Each scene shows the same named points in several views. A view is turned or mirrored, shifted and resized as a whole, has a little noise and may leave points out.
(in the rows, 128 means zero)

Scene 1
View 1
(59): [129 156 143 136 129 133 125 123 132  83 106  95 107 123 131 150 122 129
 146 108 142 117 137 130 125 113 111 119 131 140 112 128  96 134 122]
(193): [145 154 111 140 134 134 112 133 146 122 106 116 139 111 119 130 103 149
 124 127 113 122 150 131 141 144 114 123 153 114 115 167 111 156 145]
(82): [137 162 125 131 139 134 115 138 145 105  95 100 124 122 124 129 114 141
 140 119 122 116 152 128 129 143 104 113 141 129 111 159 104 151 144]
(41): [127 159 118 118 148 129 115 108 144 111 146 127 107 100 125 122  97 157
 131 148 120 108 150 122 145 135 109 122 131  97 110 107 119 122 118]
(156): [119 166 142 118 145 130 123 115 138  86 126 101  90 120 133 135 119 138
 149 128 138 103 145 122 126 123 101 112 124 127 108 103 102 120 116]
(35): [109 186 141  95 173 127 118 120 156  87 140  99  72 123 129 105 118 152
 159 148 124  80 163 116 124 146  82  92 110 114  98  84 114 105 115]
(215): [128 153 124 131 135 131 119 111 139 102 131 120 110 105 128 138 104 145
 130 130 128 116 141 126 140 123 115 128 136 114 114 117 110 128 116]
(160): [127 158 107 112 156 129 106 101 150 123 166 142 110  89 122 110  86 173
 122 168 106 103 157 121 154 143 109 127 132  76 112  97 132 115 114]
(163): [123 164 114 112 159 126 110 108 152 117 155 131 108  98 124 108  93 165
 130 161 109 100 159 120 147 145 106 118 131  86 110 103 130 119 118]
(118): [129 149 122 132 131 132 121 105 133 104 134 123 112 101 129 141 102 147
 128 131 127 121 139 127 143 119 119 131 136 112 117 115 108 129 113]
(113): [130 145 128 137 126 132 122 105 131 101 130 120 112 103 131 147 103 140
 127 124 134 124 132 127 143 111 121 134 138 116 115 116 106 130 112]
(137): [128 154 137 135 128 133 123 126 131  89 102  95 109 124 131 150 122 130
 145 108 139 118 139 129 127 120 110 118 135 141 112 138  94 141 125]
(152): [123 136 131 135 122 130 123  81 121  96 161 137 101  90 134 156  94 146
 121 130 140 126 126 122 149  90 130 147 131 103 119  75 112 110  86]
(142): [119 182 143 108 163 129 119 136 150  86 109  86  89 132 128 117 124 141
 161 131 131  90 159 123 118 146  86  93 119 131 101 121 104 125 130]
(95): [132 153 133 137 129 134 123 123 133  92 105 102 114 119 130 149 117 131
 138 111 137 120 140 128 129 120 113 121 138 132 114 138  99 140 125]
(29): [126 169 127 116 151 128 114 124 148 103 126 109 104 116 124 122 111 150
 142 139 119 102 154 123 134 143 100 111 130 115 108 121 113 129 125]
(211): [147 144 106 144 128 134 111 121 140 130 119 128 144  99 117 133  95 152
 115 132 112 130 147 131 151 136 123 134 155 105 120 161 118 153 139]
View 2
(156): [132 150 154 127  84 167 123 156 160 106  99 136 121 102 166 150 122 146
 119 105 164 131 153  82 110 155 140 108  79  88 145 176 107 140 150]
(118): [139 123 117 113  94 146 142 183 183 100 107 122 118 100 174 131 130 148
 155 141 165 127 175  60  96 151 152 112  85 126 152 158 162 103 143]
(211): [113  84  99 114 121 116 137 185 208  56 127 127  92  86 144 132 122 122
 195 176 154 114 179  81 105 132 142 110  53 166 168 103 188  81 130]
(142): [114 135 163 140 103 165 114 121 156  88 100 144 111 101 137 168 107 127
 120  82 157 131 128 119 128 150 115  94  55  90 147 143  59 165 135]
(95): [119 149 158 136  91 136 109 171 188  73 119 138  95  80 144 146 130 146
 132 152 157 122 163  89 105 137 143 102  56  99 165 159 144 104 171]
(215): [133 124 121 115  94 147 139 177 176  95 104 125 116 102 168 137 125 144
 154 136 162 127 168  68 101 150 146 113  77 124 150 155 150 112 140]
(41): [140  97  97 104 106 156 154 164 170 111  95 124 130 118 178 140 115 134
 170 110 164 131 164  66 106 163 136 108  85 144 140 144 141 129 112]
(193): [103  92 121 127 123 121 127 169 202  45 126 132  84  83 130 145 120 116
 182 168 150 111 167 101 111 131 132 105  36 153 169  97 159  94 135]
(152): [172 142 106  94  66 162 161 211 172 145  88 113 139 114 217 116 141 178
 148 134 175 135 198  16  85 166 173 124 122 116 140 207 195  98 147]
(29): [122 110 127 125 108 155 132 145 165  92 101 134 118 106 153 151 113 124
 148 107 160 129 147  91 120 156 126 109  66 122 148 137 105 141 122]
(35): [135 123 131 128  99 192 141 113 135 129  77 138 142 127 173 162 100 128
 126  42 166 142 124  97 124 174 118 103  86  99 125 157  48 192 111]
(59): [120 164 173 136  79 144 105 175 178  79 116 136  96  79 147 150 132 153
 114 142 157 123 164  89 102 137 148 103  61  83 159 175 131 111 181]
(160): [151  66  58  90 118 166 180 160 165 122  83 111 145 139 196 131 107 129
 197  94 169 133 163  54 111 174 134 115  98 171 134 125 147 135  79]
View 3
(163): [111 133 127 135 119 126 145  96 129 114  73 122 147 101  97 105 151  88
 163 124 185  65 128  70 101 113 114 123 146 103 113 139  90 109 135]
(137): [133 127  96 115 112 179 125 155 157 136 118 149 123 148 161 130 127 106
 102 140 148 104 117 114 120 138 125 102 161 143 117 135 140 102 120]
(41): [116 134 120 129 109 138 135 104 143 121  87 127 136 112 106 111 143  86
 149 128 178  80 123  77 104 123 118 118 148 110 116 136  99 109 135]
(156): [116 145 108 113  95 164 145 138 145 132 109 139 147 130 141 123 127 105
 120 126 160  99 126 110 133 134 111 103 154 117  98 135 106 111 119]
(35): [100 165 125 116 110 143 187 131 113 117  84 127 190 120 131 116 134 124
 140 111 163  86 155 105 143 120  98 100 150  93  79 137  74 114 115]
(211): [142  97 110 146 149 142 101 119 153 126  86 140  93 126 125 119 153  84
 141 153 175  69 107  70  70 122 140 119 165 148 150 138 153  92 141]
(215): [126 128 112 125 103 158 119 118 152 127 105 139 122 124 125 118 137  85
 131 134 171  90 113  89 107 129 122 115 153 126 119 134 119 107 132]
(82): [135 117 103 134 150 160 135 155 143 130  92 146 127 141 164 131 143 113
 120 144 155  82 131  99  98 131 131 102 171 150 128 139 150  91 121]
(152): [118 134 109 114  38 162  96  86 177 129 132 137 104 112  92 101 127  51
 127 133 182 107  86  84 118 134 115 123 136 105 110 131  92 121 135]
(118): [124 123 108 124  95 156 114 112 161 130 107 140 113 123 117 113 135  79
 129 137 173  92 106  89 106 130 122 114 151 124 121 134 116 107 130]
(59): [131 129  96 114  99 179 125 151 160 135 122 149 123 145 160 127 125 102
 102 137 151 108 114 116 125 141 123 101 161 139 112 135 134 103 119]
(29): [119 136 115 128 127 148 149 132 134 125  86 133 148 123 135 118 140 109
 139 130 167  80 134  93 112 124 115 107 159 121 108 139 113 103 124]
(193): [138 100 108 142 159 150 115 135 147 124  83 140 107 132 143 128 153 101
 136 152 165  71 119  81  78 123 137 113 169 150 144 140 157  89 133]
(160): [110 132 130 138 112 118 132  80 132 115  74 120 137  95  79  99 152  80
 170 125 194  60 123  59  96 109 112 125 142 100 118 136  84 111 141]
(113): [125 126 108 121  81 157 108 109 165 130 115 139 112 123 117 113 132  71
 125 134 172  96 103  88 110 132 122 114 146 122 120 135 109 110 133]
(142): [110 153 118 123 134 152 178 150 117 122  86 134 179 133 156 128 136 133
 133 118 154  84 153 112 138 125 106  99 161 112  91 140 100 104 112]
View 4
(156): [129 103 134 140  98  80  89 161 125 140 152  92 122 165 159 155 105  85
  94 120  99 113 155 130 128 167 166 133 110 170 110 114 122 132 155]
(59): [133  95 156 139 109  97  83 163 104 126 150  73 119 183 176 150 113 111
  89 132  81 104 155 109  98 169 160 141 121 207 108  90 111 145 165]
(160): [114 133  82 127 130  90 129 170 141 133 150 196  87 138 126 150 109  94
  94 124 152 134  87 161 131 119 178 120 105 144 149 161 131  92 126]
(41): [123 121 106 129 118  88 114 164 130 131 149 155 100 151 141 152 109  99
  93 127 129 128 112 144 123 136 173 126 112 163 133 138 129 109 138]
(95): [127 101 153 137 125 104  88 161 103 120 146  89 106 183 170 146 116 117
  87 140  89 111 139 106  90 165 165 141 126 213 121  99 119 143 163]
(82): [116 124 161 136 139 107  84 139 117 119 129  98 104 188 141 133 108 101
  87 167  83 136 125  97  92 169 176 150 134 221 137 117 144 158 144]
(113): [132  94 118 135 118 100 114 182 107 129 159 132 101 159 173 160 123 128
  91 116 119 101 123 134 101 138 158 126 115 183 121 110 104 111 162]
(193): [116 128 148 131 163 121 106 146 112 113 128 137  82 186 139 134 115 120
  85 174 102 139  91  96  75 151 177 149 138 230 155 127 145 145 143]
(152): [142  81 103 135  96  90 122 202 107 133 178 135 102 141 197 176 128 132
  96  84 134  79 134 155 112 126 150 112 103 158 103  99  81  86 176]
(163): [116 135  93 130 125  86 117 161 147 132 147 175  96 146 122 147 104  83
  91 131 137 142 100 150 135 134 180 124 108 151 142 157 141 107 123]
(35): [115 127 109 133  83  51  81 141 160 150 145 103 136 155 118 150  84  39
 102 117 109 141 164 154 175 173 179 128  93 125 115 144 147 134 128]
(137): [130 100 158 138 116 100  82 157 106 123 143  74 113 184 170 149 112 112
  92 139  82 109 149 102  95 170 165 142 126 212 116  94 122 151 165]
(142): [116 126 141 135 100  71  69 133 144 138 134  74 135 177 125 140  90  53
  97 141  84 141 163 123 145 187 177 138 111 167 118 129 151 157 137]
View 5
(163): [151 135  90 152 133 112 141 157 131 121 120 137 105 115 139 127 138 136
 142 107 129 131 139  67 141 133 122 134 118 137 102 130 131 138 127]
(35): [149 137  88 130 121 126 173 111 128 127  94 100 111 136 107 129  99 116
 144 122 115 138 112  68 125 133 106 105 101 132 110 169 113 165 151]
(95): [123 128 103 102 141 135 115 112 121 112  99 147 122  87  77 107 125 185
 140 136  95 156 121 128 103 143 131 126 108 111 120 119 123 164 104]
(59): [120 130 106 103 142 135 120 100 117 114  92 142 123  94  69 108 114 178
 139 142  95 161 111 133 105 145 127 123 107 109 118 123 122 173 106]
(211): [142 124  91 112 144 133 100 167 132 107 126 168 112  66 116 112 165 199
 142 113 104 136 152 103 105 135 142 142 122 123 119  97 137 130  92]
(215): [130 130 104 132 143 120 117 132 120 116 113 153 119  98 104 113 129 165
 139 126 114 152 130 110 124 142 128 136 117 120 110 116 128 153 109]
(160): [150 134  94 168 137 105 136 165 129 122 131 146 107 116 150 127 144 132
 138 103 137 132 142  67 152 135 120 140 122 140  96 123 133 131 123]
(152): [107 137 128 173 155  93 105 117 109 118 115 172 131 118 108 105 116 148
 132 133 138 170 118 129 170 154 123 152 124 120  85  99 135 161  99]
(142): [143 130  86  96 123 142 158 108 131 121  90 105 112 111  87 123 110 145
 144 129  96 139 116  87  93 128 115 102  97 122 125 162 110 168 137]
(156): [128 132 102 121 135 126 135 105 120 120  96 130 124 114  88 117 107 146
 138 134 107 157 111 105 120 143 119 119 106 118 112 140 120 170 124]
(113): [120 133 111 143 149 113 111 126 116 114 111 160 123 102 102 110 126 163
 137 128 119 159 124 121 139 147 127 141 117 121 101 108 131 156 104]
(137): [122 127 102  96 141 139 120 105 121 113  92 140 123  89  69 105 119 182
 139 138  92 159 117 131  96 143 130 122 106 109 124 125 122 170 106]
(118): [125 133 108 135 146 116 113 132 119 115 114 158 120  99 104 111 131 165
 139 127 115 154 128 114 132 144 129 138 118 121 105 112 128 153 105]
(82): [141 124  88  85 134 148 127 132 130 110 103 134 111  76  87 113 139 190
 145 124  87 140 129 108  84 133 133 118 106 119 131 128 122 151 110]
(29): [144 133  90 118 131 131 139 133 130 118 106 126 110 103 106 121 128 155
 142 122 108 138 126  87 110 134 121 120 110 127 117 138 122 154 127]

In a view up to two points have been moved. Name them for each view, in the order of its rows, or write -.
view 1: (113)
view 2: -
view 3: (142)
view 4: (152)
view 5: -
